Each row is a point on a tangle of strands that fork, close into loops and nearly touch. The rows are in no order.
(in the rows, 128 means zero)
Points whose rows are less than 143 apart are linked; no others are. Some points are linked to none.
z_517: [ 89 138 132 151 114 139 174 136 166 206 114 184 109 137 109  74 143 168
 100 144 133 121 170 159 162 136 108]
z_895: [147 136 112 141 158  85 193  93 124 101 169  70 133 121 129 174 132 144
 112 129 187  74 120  97 112 108  99]
z_355: [ 81 148 159 118  92 132 181 165 133 134  99 114 128 108 112 128 163 119
 186 116 119 130  98 155 128 161 100]
z_260: [118 120 159 103 140 129  69 129  89  87 148  99 133 139  98 115  96 109
  97 105  88 148 154 133  91  26 157]
z_448: [ 96 132 152 125 143 102 102 127 107 115 149 116 111 154  98  87  76 135
  83  87 112 144 139 180  92  85 107]
z_758: [130 151 127 148  92 127  88 102 132 146 108 173  89 101 157 128 147 150
 116 144 151 148  83 133 146 119 131]
z_563: [158  70  39 129 129 104  70 138  65 160 102 124 162 111 100 115 164  68
 166  82  73 105 164 130 119 107 144]
z_552: [159 134 134 102  56 131 140 117 151  89 118 135  92 134 115 125 163 161
  40 160 214 128 126 123 124 122 108]
z_34: [ 60 126 119 144 156 122 185 115 107 129 131 133 188 128 117 117 134 106
 187  92  62 167  90 122  64 104 157]
z_666: [191 176  66 177 165 130 132 144 148 172 129  97 107 153 116 108 112 144
 115 136 157 127 155 113 135 128 170]
z_3: [147 119 134 125 136 126 113  84 105  59 140  91 123 123 174 164 106 106
 133 100 156 146  98  72  89 109 129]
z_528: [118 134 140  85 134 125  99 178 143 119 146 124 132 119 161 115 159 163
 118  92 113  86 205 197 178 134  87]
z_917: [152 133 107 137 116 125 193  72 141  92 139 109 116 127 112 160 169 160
  61 170 221  85 132  98 127  98 114]
z_307: [ 66 115 152 138 144 123 188 119 114 135  81 123 188  97  78  92 149 111
 226 124  61 137 122 134  90 111 173]
z_18: [139 126  95 104 192 113  99  91 135 128 119 123 178 121 133 147 116 128
 120 148 134 107 130 153 144 136 115]
z_817: [114  93 137 121 105 166 123 106 121 138 112 214 182  97 113  73 138  91
 149 175 123  91 157 145 100 102  82]
z_153: [174 165 102 163 108 136 136 140 155 171 125 166 165  91 134 125 147 105
 175 172 124 112 122  91 117 149 117]
z_15: [ 99  99  99 130 167 171 182 133 166 147 132 157  88 137  68 167 142 141
  96  97 142 169 110 106 133 131 111]
z_305: [ 99 143 180 104 117 106 109 123 132 146 104  88  96 112 120 130 125 132
  90 155 152 103 156 147 183 103 157]
z_141: [174 159  71 153 166 141 138 143 119 163 134 163 115 147 122 117 130 173
 119 165 142 112 142 141 168  79 156]
z_386: [124 100 172  75 149 171 132 108 203  99 100 105 125 155 168 149 125 166
 141 143 170 113 128 102 167 141 159]
z_743: [170 162 127 144 141 131 176 141 132 133 169 142 142 176 199 131 126 150
 170 148 141 104 118 103 134 183 155]
z_316: [160  93 104 115 161 137  62 110  71 103 151 135 112 124 129 147 133  93
 126  86  61 152 146 122 120 114 163]
z_366: [ 88 157 115 182 120 143 156 111 154 143 119  84 127 148 172 118 141 122
 142 113 152 142 101 160 141 234 149]
z_123: [167 101 125 110 138 126  79 181 147 154 158 158 128  95 156 140 154 135
 153 125  72  92 158 120 154 160 125]
z_694: [127 145 191 119  85 121 159 143 174 155 124 159 131  73 117 160 153 137
 115 191 152 127 129  82 150 109 115]
z_184: [140 146 171 124 111 174 132 129 140 102 154 103  99 127 157 120 121  98
 105 112 160 144 131 101  96 191 129]
z_247: [ 81 143  72 136 140 187 199 151 139 145 130 158  83 165 104 115 145 135
 129  95 160 144  97 132 112 137 109]
z_176: [105 136 134 107 119 167 201 142 158 157  98 116  88 148 100 126 165 123
 117 160 143 102 175  96 176 171 161]
z_932: [ 87 145  85 134 136 159 142 133 147 117 124 135 118 164 141 106 105 135
 164  89 156 152  80 134 101 103  88]
z_724: [106  87  92 122 156 143  56  84 108 126 119 158 120 129 133  93 112 120
 135  82  79 143 129 152 109  88 147]
z_375: [143 147  48 151 132 104 118 103  81 138 150 183 165 119 134 144 130 114
 120 129 118 157  90 114  89  87 126]
z_567: [171 172  83 144 123 106 164 179 152 135 126  64 123 135 113 105 103 182
  83 149 186 108 143 101 129 130 120]
z_569: [134 131 129 168 165 133 178 153 107 101 165 132 106 200 192 152 101 126
 165 102 127 137 106 131 134 168 148]
z_707: [170 160 121 136  99 101 139 146 128 127 146 141 167 109 187 132 132 129
 179 157 139  88 102  83 109 168 117]
z_648: [ 92 123  67 144 150 170  81 124 149 136  99 159  99 125 151  95 127 132
 180  85 113 134  97 134 116  95 108]
z_851: [116 137 137 109 143 141 205  98 123 108 143 195 176 145  84 160 153 107
 144 173 142 135 106 134 106 116  91]
z_909: [128 117 102 116 101  64 117 121  94 130 130 169 170  83 106 172 131 114
 119 159 128 133  86 118 117  96  91]
z_873: [143 113 112 122 137 134 109  65 133  74 112  86  90 118 140 157 124 137
  97 114 180 152 107  97 135 107 150]
z_447: [ 74 149 142 164 105 140 191 124 128 152  76 133 123 104  73  90 161  94
 221 111  92 136 119 150 117 119 136]
z_961: [165 133 121 168 154 113  73 158 152 168 167 120 114 107 157 133 130 121
 139 104  90 126 140 132 151 182 134]
z_376: [ 75 133 149 133 114 131 181 108 151 104 111  76 149 112 129 155 147 137
 141 120 161 148  67 147 123 194 126]
z_267: [110  95 199 104 167 104 105 138 141 131 132 118 126 180 111  97  56 146
 104 122 104 144 153 138 106 118 131]
z_258: [109 101 166 119 140 131  75 142 174 158 111 155 133 125 123  78  87 173
 134 152  98 112 136 135 125  78 142]
z_411: [159 136 140 103 125 101 134 140 121 151  76 141 147 156 109 109  91 140
 173 153 100 145 125  96 121 143 135]
z_954: [184 111 151 113 137 124  87 116  95  60 156  99 166 133 171 139  92  84
 110 122 123 155 129  89  64 128 129]
z_456: [155 107 149 142 139  71 153  82 128 113 139  84 135 131 173 174 111 146
 107 117 145 129 112 124 136 220  94]
z_592: [167 117 165 157 113 121 137 112 131 106 168 114 107 118 205 157 129 119
 117 100 133 134 124 115 118 227 114]
z_132: [181  61  52 114 148 118  86 153  53 131 121 142 140 163 134 126 138  92
 157  83  73 128 138 108 114 129 144]
z_405: [ 90 107 137 105 121 186 129 141 182 129  89 132  70 159 134 116 134 162
 120 121 168 141 112 106 160 103 141]
z_727: [123  61 134  87 123 138  39 162  87  74 155 120 157 127 101 107 102 112
 116 100  91 117 133 140  81  68 120]
z_377: [128 137 176 126 135  53 107  99 107 118 132  98 170 143 153 152  78 107
  99 143 118 153 107 152 119 182 105]
z_323: [144 124  68 152 149 107 115 152 113 168 101 190 141 151 144 109 120 153
 182 173 110 102 117 120 161  75 150]
z_736: [127 118 188 113 122 174 152 124 158 163 118 181 111 102  70 133 123 120
 128 163 121 149 149  81 119 102 152]
z_269: [185 124 154  89  87 163 103 105 146  87  92 118  90 106 103 138 138 153
  87 161 187 147 127  97 137  98 126]
z_90: [107 132 160  94  84 121 148 143 156 137 108  90  76 143 160 120 156 141
  84 164 154  95 184  91 180 168 175]
z_222: [ 91 116 146 111 100 148 148 173 139 135  95 124  41 179 142  93 121 153
 148  98 126 139 117 119 151 138 138]
z_465: [ 40 136 135 109  97 158 209 130 124 136 104 114  84 139 109 141 177 104
 110 153 160 102 135 124 169 132 158]
z_872: [165 151 135 121 101  86 153 184 137  97 160  91 132 133 143 123 113 195
  83 124 161  92 151 136 126 137  86]
z_893: [166 136 170 148 111  47 106 138  74 114 150  98 105 142 138 158  90 126
  94 132 105 148 126 147 146 146 134]
z_314: [118 137 130 151 147 134 154 143 140 162 104  75 107 187 110  78  98  94
 112 106 122 129 186 152 125 197 115]
z_40: [156 178 148 145  73 147 166 128 170 172  99 134 132  73 117 136 167 109
 148 167 150 135 129  98 150 167 114]
z_381: [127 164 117 114 161 112 127 128  88 140 125 109 102 167 128 111 104 126
 109 145 141  96 159 172 172  84 162]
z_934: [112 148  79 160 143 128 164 116  93 163 149 196 148 135 111 114 123 108
 164 112  85 143 108 121  76  96 131]
z_582: [118  71  97 118 100  89  75 122  95 136 120 162 209  94  77 133 121 136
 101 164 108 120 112 158 110  82 107]
z_508: [138 145 139 134 106  96  91 154  79 123 167 116 104 130  87 132 103 152
  88 105 107 150 124 190 134 112 120]
z_495: [177 174  86 151 144  99  91  93  70 112 147  81 179 109 141 138 116 110
 114 133  97 129 148 129 135  97 176]
z_732: [162 161 126 149 169  81 163  85  91 124 184 100 151 101 144 178 117  99
 113 139 138 105 134 101 118 114 150]
z_42: [108 129 149  86 122 124 109 170 145 116 171 166 113 106 186 136 162 132
 155 100 101 103 150 143 154 140 100]
z_643: [ 90 149  96 173 160 128 162 166 119 121 138 104 110 166 168 131 105 112
 186  63 114 150  89 135 115 144 118]
z_884: [ 82 123 159 143 114 129  72 111 144 140 135 144 113  62  82 146 141 135
  86 139 126 154 107 156 147  42 140]
z_885: [108 109 152 122  89 144 188  90  99 125 105 211 135 139 101 149 170 122
 168 179 116 164  93 138 139 127 117]
z_965: [127 148 191  90  88 160 193 149 148 114 146 180 155 145  91 113 143 129
 135 159 146 136 111 128  74 144  92]
z_390: [143 112 157  95 140 163  77 124 183 117 108 113 135  92 176 134 129 134
 154 147 136 121 116  89 148 139 138]
z_125: [146  91 148  96 132  95  62 159 123  75 117  60 131  85 101 169  99 128
 130 101  84 134 127 129 154 113  91]
z_713: [ 85 105 150 119 172 135 136  94 168 103 170  74 114 115 171 171 143 115
  99 108 171  79 140 137 162 131 124]
z_479: [168  94 128 101 129 116  45 142  84  54 165  96 203 130 135 140  90 118
 106 134 120 122 123 146  75 116 109]
z_220: [145  97  52 150 129 114  83 145  64 156 127 166 162 113 109 135 158 117
 155 140  94  77 132 153 157  77 168]
z_274: [174 139 135 127 116 163  68 137 192 119 128  87 139  51 169 112 146 151
 129 122 145 109 156 111 133 171 103]
z_110: [105 140 141  94 133 145 113 142 155 153 119 148 125 131 128  73 139 165
  96 121 145  89 191 199 155 121  92]
z_841: [138 123 153 164 142  93  89 138 126 167 135 124 144 140 136 117  94  68
 163 108  56 142 149 154 116 191 127]
z_410: [101 115 129 107 149 174 162  83 139 138  76 147 111 129  79 141 140 113
 127 108 116 187 130  95 117 108 136]
z_915: [130 113 120 155 109 141 141 177 149 139  83  85  49 201 144 101 121 123
 125  89 125 148 155 120 159 204 135]
z_549: [128 144 112 146 113 120  79  96  91 107 158 138 108 101  82 170 139 166
  78 110 109 149  99 175 160  81 156]
z_583: [138 166  97 163 150 161 155 108 156 149 109  65 153 156 117 101 129  79
 148 100 145 149 141 142 104 224 118]
z_205: [ 94  81 133 157 104 132  57 116 119 140 138 189 166  71  94 135 136 141
 107 180 114 137 113 144 138  43 129]
z_619: [114 160 171  99  91 135 157 120 117 123 133 143 116 159 123 111 120 108
 112 137 165 135 112 124  91 132 124]

A piece is two or more points that can be reached from each other along the links. Count, over all rows, the pieces, the separate loops (a circle has one, a figure eight two, a Y none), the forks (points with three links) and the tips (points with one).
pieces | 3
loops | 1
forks | 4
tips | 8

A fork is a point with three links, a tip a point with one. Leave the first point through the second and follow the links. Name the first fork or tip that comes.
z_375, z_934 | z_274
z_965, z_619 | z_508
z_917, z_552 | z_448
z_448, z_260 | z_495
z_694, z_40 | z_932
z_932, z_648 | z_141

How many points has the smallest loop of links through each point below? Write - if it is on no loop.
z_15 | 12
z_405 | -
z_176 | -

Name the points in between on the shortest way along the links from the first point to the second, in order.
z_619, z_884 | z_184 > z_592 > z_456 > z_377 > z_893 > z_508 > z_549
z_549, z_366 | z_884 > z_205 > z_582 > z_909 > z_375 > z_934 > z_34 > z_307 > z_447 > z_355 > z_376
z_872, z_176 | z_567 > z_666 > z_141 > z_381 > z_305 > z_90
z_648, z_176 | z_724 > z_316 > z_132 > z_563 > z_220 > z_323 > z_141 > z_381 > z_305 > z_90
